Each row is a point on a landscape with many valleys, with its height.
A ball rolls from a point to whichever of its 2 nearest points has the largest drop for the distance, and stops where none of them is lower. Distance is the straight distance between rows; heights are no part of it.
(746) (h 3.76): [-26,-7,-18,1,21,-6,-8,-73,-24,-12,3,15,20,-25,-47,-13,-18,5,22,25,13,7,13,10]
(697) (h 0.24): [6,0,-22,-10,-13,18,-6,22,-38,24,6,28,-20,30,28,36,-3,20,-24,-3,-16,6,-10,25]
(639) (h 1.93): [-2,30,17,-11,37,-56,8,-17,43,-7,-32,-35,-2,39,25,-12,27,-41,24,-1,-34,23,5,-38]
(320) (h 3.15): [22,24,-16,-42,19,-28,8,-12,-16,-60,18,-2,-20,-14,7,14,9,-3,-13,-34,30,-3,-22,-18]
(423) (h 5.36): [-7,-3,11,-5,13,50,11,-18,-54,3,35,59,-17,-50,-16,26,-76,34,2,5,19,-15,-19,-18]
(471) (h 1.10): [-6,-3,31,1,-14,13,-22,52,16,52,-26,-19,18,42,42,9,42,-4,-5,1,-23,9,16,18]
(896) (h 2.71): [32,12,-10,-11,41,11,19,6,4,-16,6,-40,-43,-59,56,-16,16,7,-30,-24,4,-2,-8,-1]
(54) (h 2.26): [-3,18,-23,-17,21,-32,-1,-11,29,-31,-16,-26,-2,25,35,13,18,-26,-3,-13,-21,23,1,-7]
(719) (h 3.96): [17,1,7,-12,45,2,-3,-15,-20,11,12,-8,-2,-37,14,1,-41,-4,3,21,-21,-10,0,-41]
(270) (h 4.89): [49,-16,-13,-3,-2,9,2,81,-23,-43,21,14,-34,18,-40,-11,-3,-8,-26,-19,21,-1,-54,-19]
(842) (h 2.12): [16,-16,16,32,-35,0,19,81,47,33,-22,-46,32,-13,3,-37,62,-7,-19,-8,-13,-3,4,45]
(709) (h 4.05): [-24,5,-32,-9,22,-22,-13,-27,35,-52,-9,-15,35,9,-40,-5,-38,-41,37,10,-19,23,0,-31]
(128) (h 3.33): [22,6,-13,-41,32,-22,15,-37,-23,-10,23,-1,-15,-17,25,30,-52,11,-3,-6,11,-13,3,-51]
(166) (h 4.48): [43,6,1,-15,59,-38,3,-41,-35,-1,16,-18,10,-69,-27,-30,-7,12,7,-2,6,-16,-17,-18]
(825) (h 3.27): [-53,-7,-10,-19,35,58,-33,-64,-14,22,19,8,-3,-5,9,25,-16,12,26,19,-11,31,18,13]
(727) (h 0.89): [1,-9,-11,38,0,-23,2,-29,-49,-14,-11,27,-22,-21,-21,-20,12,34,-5,5,8,-33,4,37]
(446) (h 2.27): [0,-1,-12,-21,-4,62,-14,3,-51,-6,25,42,-38,5,15,32,-3,47,-19,-27,46,2,-20,31]
(882) (h 2.87): [-44,-45,-10,4,-24,60,-4,14,-44,-11,22,68,-27,14,-22,27,-52,29,25,3,-28,5,-17,11]
(421) (h 3.87): [-32,-21,1,-20,38,12,13,-74,-36,-4,19,23,7,-34,-53,0,-63,12,53,37,-2,11,17,-16]
(635) (h 4.17): [-5,35,35,-27,-36,-38,-22,-7,-11,69,-17,12,34,50,33,36,51,-7,-17,13,24,15,24,-6]
(720) (h 0.50): [-29,-14,9,-1,-9,9,-31,15,21,34,-12,1,21,51,15,22,-6,-14,14,12,-38,14,24,-2]
(704) (h 2.00): [28,18,7,24,17,8,21,10,9,12,-13,-42,-13,-46,48,-24,49,10,-21,1,-9,-13,7,18]
(429) (h 5.34): [6,-30,-25,-27,-43,31,-19,58,-26,33,21,28,17,42,-13,26,-30,18,-43,-14,1,31,-40,53]
(190) (h 1.84): [-13,-11,-21,7,-15,-13,9,-35,-36,-50,9,32,-20,-12,-34,-6,9,36,-5,-28,58,-29,3,29]
(806) (h 3.06): [-46,-4,-6,-3,-11,74,-32,-21,-6,46,14,32,16,-9,24,37,-32,12,-10,8,-9,28,-2,22]
(390) (h 4.12): [11,-10,8,-54,22,42,3,-3,-17,-34,43,25,-2,-21,-34,36,-53,10,-6,-18,66,-18,-15,-48]
(383) (h 2.93): [1,7,14,33,-51,-8,27,-11,20,36,-11,1,-7,-1,40,8,2,22,-18,5,9,-51,44,15]
(152) (h 5.09): [54,-29,-22,-6,-40,13,23,75,-10,-23,33,-15,-38,34,-19,-18,11,3,-34,-39,33,29,-63,7]
(268) (h 6.24): [45,20,34,30,-13,-60,32,40,25,1,-25,-22,-2,-17,23,-15,9,-31,-31,11,-24,-33,5,-53]
(27) (h 2.50): [1,3,-36,-16,8,-12,-23,-10,-34,-36,-3,14,-8,27,-10,5,42,14,6,-14,18,4,-15,44]
(506) (h 2.78): [-6,4,-40,-19,-14,-1,1,1,2,-62,16,-3,-31,17,0,4,40,13,-2,-61,36,3,-14,42]
(539) (h 3.19): [5,-14,30,45,45,18,-1,-23,17,19,-17,-24,3,-58,0,-48,-3,5,12,27,-23,-25,22,-2]
(558) (h 2.48): [4,-31,-15,32,-3,27,-4,62,47,2,-19,-39,3,3,1,-30,28,-11,-1,-5,-34,15,-6,44]
(545) (h 2.41): [-31,-26,-9,6,-4,5,4,-15,-48,-30,4,54,-25,23,-38,15,-48,18,49,22,-30,-14,-2,-6]
(747) (h 4.31): [-15,-19,-3,11,35,34,-21,-6,-16,-10,2,18,5,-19,-27,1,-49,-3,31,36,-34,10,-5,-19]
(112) (h 3.43): [-14,-4,-38,-10,-38,-19,15,11,51,-94,24,-5,-16,37,-49,-13,-5,-15,22,-68,19,5,-31,7]
(297) (h 2.04): [6,17,14,15,3,-3,18,-31,-18,32,-11,-3,-29,-1,57,3,13,24,-6,17,-13,-35,28,3]
(785) (h 3.48): [4,4,-22,24,-39,-2,7,4,24,14,-5,-11,19,-10,18,-2,11,1,-31,-5,7,-6,18,20]
(19) (h 2.51): [-9,-3,-33,5,-16,20,-3,-34,-12,-20,18,19,1,-32,-15,4,-24,18,-23,-11,48,-5,9,24]
(716) (h 5.99): [36,-9,8,50,-50,-26,26,60,41,13,-14,-13,3,-3,-5,-23,-10,-22,-32,10,-22,-34,6,-22]
(474) (h 3.36): [28,23,16,-34,58,-4,15,9,6,16,-8,-43,-16,-39,80,13,31,-8,-46,-11,-5,28,1,-26]
(227) (h 1.64): [-5,-15,22,20,-38,-14,10,45,38,26,-30,-39,14,24,27,-13,50,-2,7,-11,-9,-19,28,35]
(338) (h 5.75): [35,5,3,51,-59,5,13,53,28,52,-1,13,35,-12,-16,-4,-37,-16,-52,19,8,-12,-18,-11]
(203) (h 3.53): [-9,-8,19,18,47,15,-11,-56,-27,33,1,5,14,-61,-32,-30,-26,16,11,35,-7,-6,12,6]
(782) (h 3.88): [-22,-19,-27,-16,36,26,-20,2,25,-76,2,-8,10,4,-50,-3,-44,-29,35,-11,6,22,-9,-25]
(762) (h 2.53): [10,16,14,41,-44,-29,21,40,59,-2,-7,-42,36,-39,-1,-32,58,-29,-30,-5,-8,-1,7,13]
(563) (h 3.60): [-28,12,-12,7,-13,-42,-10,-68,23,17,-16,-11,24,31,-17,-19,45,-12,30,18,4,1,34,26]
(460) (h 5.73): [-16,-7,31,34,8,53,5,-8,-38,34,14,57,-14,-53,1,6,-60,25,0,34,-37,-22,-20,-16]
(559) (h 1.80): [-18,-16,3,42,-16,-16,10,-31,-47,6,-7,50,-10,-5,-31,-4,-28,27,21,39,-29,-32,9,4]
(850) (h 1.09): [-31,-25,15,31,-25,10,-11,1,55,14,-17,-15,12,30,9,-6,-18,-16,26,6,-21,-15,45,-2]
(552) (h 5.46): [-5,-23,2,-17,-47,17,-24,60,4,74,2,16,58,43,-7,28,-19,-1,-43,0,-12,27,-26,43]
(803) (h 1.41): [18,22,25,3,58,-12,5,-5,26,3,-19,-57,-4,-38,37,-29,56,-19,1,3,-25,10,6,-3]
(405) (h 2.67): [10,34,52,-1,13,-12,8,-20,-9,55,-18,-19,-20,12,52,-8,56,11,19,21,-6,-16,29,-6]
(717) (h 3.95): [-15,23,36,6,-62,-27,-22,-33,-1,75,-8,29,47,32,2,21,12,3,5,19,26,-12,35,-3]
(784) (h 2.72): [-28,-6,-41,-7,16,-14,-14,-35,-5,-66,-13,9,-2,44,-38,-10,17,4,53,-30,1,7,-11,34]
(200) (h 2.07): [-9,27,32,9,-6,-45,24,4,76,-15,-31,-52,4,20,41,-17,41,-38,17,-20,-26,7,26,-25]
(788) (h 3.16): [-9,9,-8,-31,-15,-6,11,-2,40,-97,35,-1,-26,28,-31,6,38,-3,2,-70,52,-15,-33,8]
(263) (h 3.25): [7,-3,-12,-18,-4,60,7,-18,-6,-9,43,31,-11,-42,-19,15,-60,23,-37,-25,80,-8,-14,-6]
(795) (h 2.92): [13,34,51,9,-13,-36,21,24,16,29,-40,-42,0,-5,51,-7,80,-6,2,2,9,-11,27,-12]
(93) (h 5.21): [37,-27,-38,-13,-56,23,16,56,-25,20,28,6,-17,35,-17,-3,-2,28,-46,-33,44,28,-51,48]
(62) (h 2.77): [-34,-16,-12,-9,-4,71,-27,0,-44,10,24,60,-16,-1,-4,34,-23,36,2,-3,4,19,-25,32]
(221) (h 2.62): [3,19,-25,-38,32,-48,9,-52,10,-36,9,-27,-5,-6,13,10,-11,-15,7,-16,-3,7,1,-29]
(380) (h 6.48): [25,10,63,29,3,-21,-8,43,24,34,-22,-21,11,-12,19,-18,-6,-24,-4,24,-22,-21,22,-58]
(318) (h 4.65): [27,-16,-16,-4,37,14,-27,68,-35,-42,0,15,-10,3,-33,-5,-8,-15,-8,11,-19,15,-44,-16]
(454) (h 2.49): [0,19,60,7,-27,-49,22,57,51,7,-41,-57,1,19,45,-13,65,-26,22,-29,6,9,40,-25]
(119) (h 1.65): [-14,-3,-8,30,-21,-26,17,7,80,-26,-20,-36,4,23,11,-24,4,-30,22,-16,-36,-20,25,-3]
(147) (h 5.58): [13,-18,6,21,-44,6,-17,66,15,44,-9,20,54,21,-25,8,-31,-20,-38,20,-19,8,-10,1]
(876) (h 3.05): [3,29,-27,-62,46,-36,-19,-64,-31,-9,15,-6,29,-6,-46,1,10,-17,22,19,26,39,-18,-9]
(516) (h 6.66): [11,8,67,21,-15,-7,-23,61,0,57,-19,20,24,24,10,4,-16,-19,-2,35,-28,-11,7,-50]
(488) (h 1.34): [11,-6,-35,-4,-42,30,15,12,-32,12,7,24,-36,21,35,20,13,48,-28,-23,26,-10,-7,60]
(395) (h 4.81): [23,-4,18,-45,48,21,4,-13,-58,-18,27,33,13,-45,-38,21,-61,17,14,8,32,-7,-22,-41]
(330) (h 2.81): [-1,-23,18,56,8,42,-4,28,33,23,-22,-25,1,-28,19,-37,14,2,2,15,-26,-15,27,19]
(713) (h 3.44): [-43,6,-5,-17,15,8,-18,-74,10,26,9,-3,7,24,5,17,-14,-9,35,33,-10,14,34,-15]
(393) (h 3.79): [32,39,15,-21,41,-52,26,-6,-16,5,-19,-34,-27,-9,71,8,57,-6,-26,0,-11,7,-4,-19]
(770) (h 4.49): [4,-12,-16,14,51,14,-24,25,1,-31,-13,-13,-1,-2,-13,-20,-12,-24,17,12,-42,12,-18,-12]
(819) (h 3.61): [-45,2,11,-24,23,13,0,-71,-13,29,11,23,10,12,-50,6,-34,-14,60,71,-34,22,19,-27]
(735) (h 3.75): [-28,3,12,20,-48,-47,-10,-56,-16,45,-13,29,26,39,-29,3,25,10,16,35,4,-22,32,22]
(466) (h 3.66): [-7,-29,-47,-3,-21,25,1,22,42,-73,28,-4,-10,15,-51,-7,-43,-29,3,-33,25,21,-15,-18]
(406) (h 3.67): [32,34,-17,-18,-2,-49,19,13,-19,-23,-4,-13,-20,-12,45,13,38,-4,-42,-18,7,9,-17,-3]
(673) (h 2.88): [-18,26,-31,-46,45,-29,-15,-66,-11,-52,-1,-5,3,19,-36,-10,26,-8,45,-13,22,28,-19,7]

Call two points neighbours if one is among the 2 nearest of the other. Go from one point of each pair to the other, from neighbour to neighbour, staying as low as possible. Name the highest point that can't be avoided.
(297), (639): (795)
(727), (697): (882)
(727), (803): (421)
(297), (27): (746)
(803), (27): (393)
(639), (720): (200)
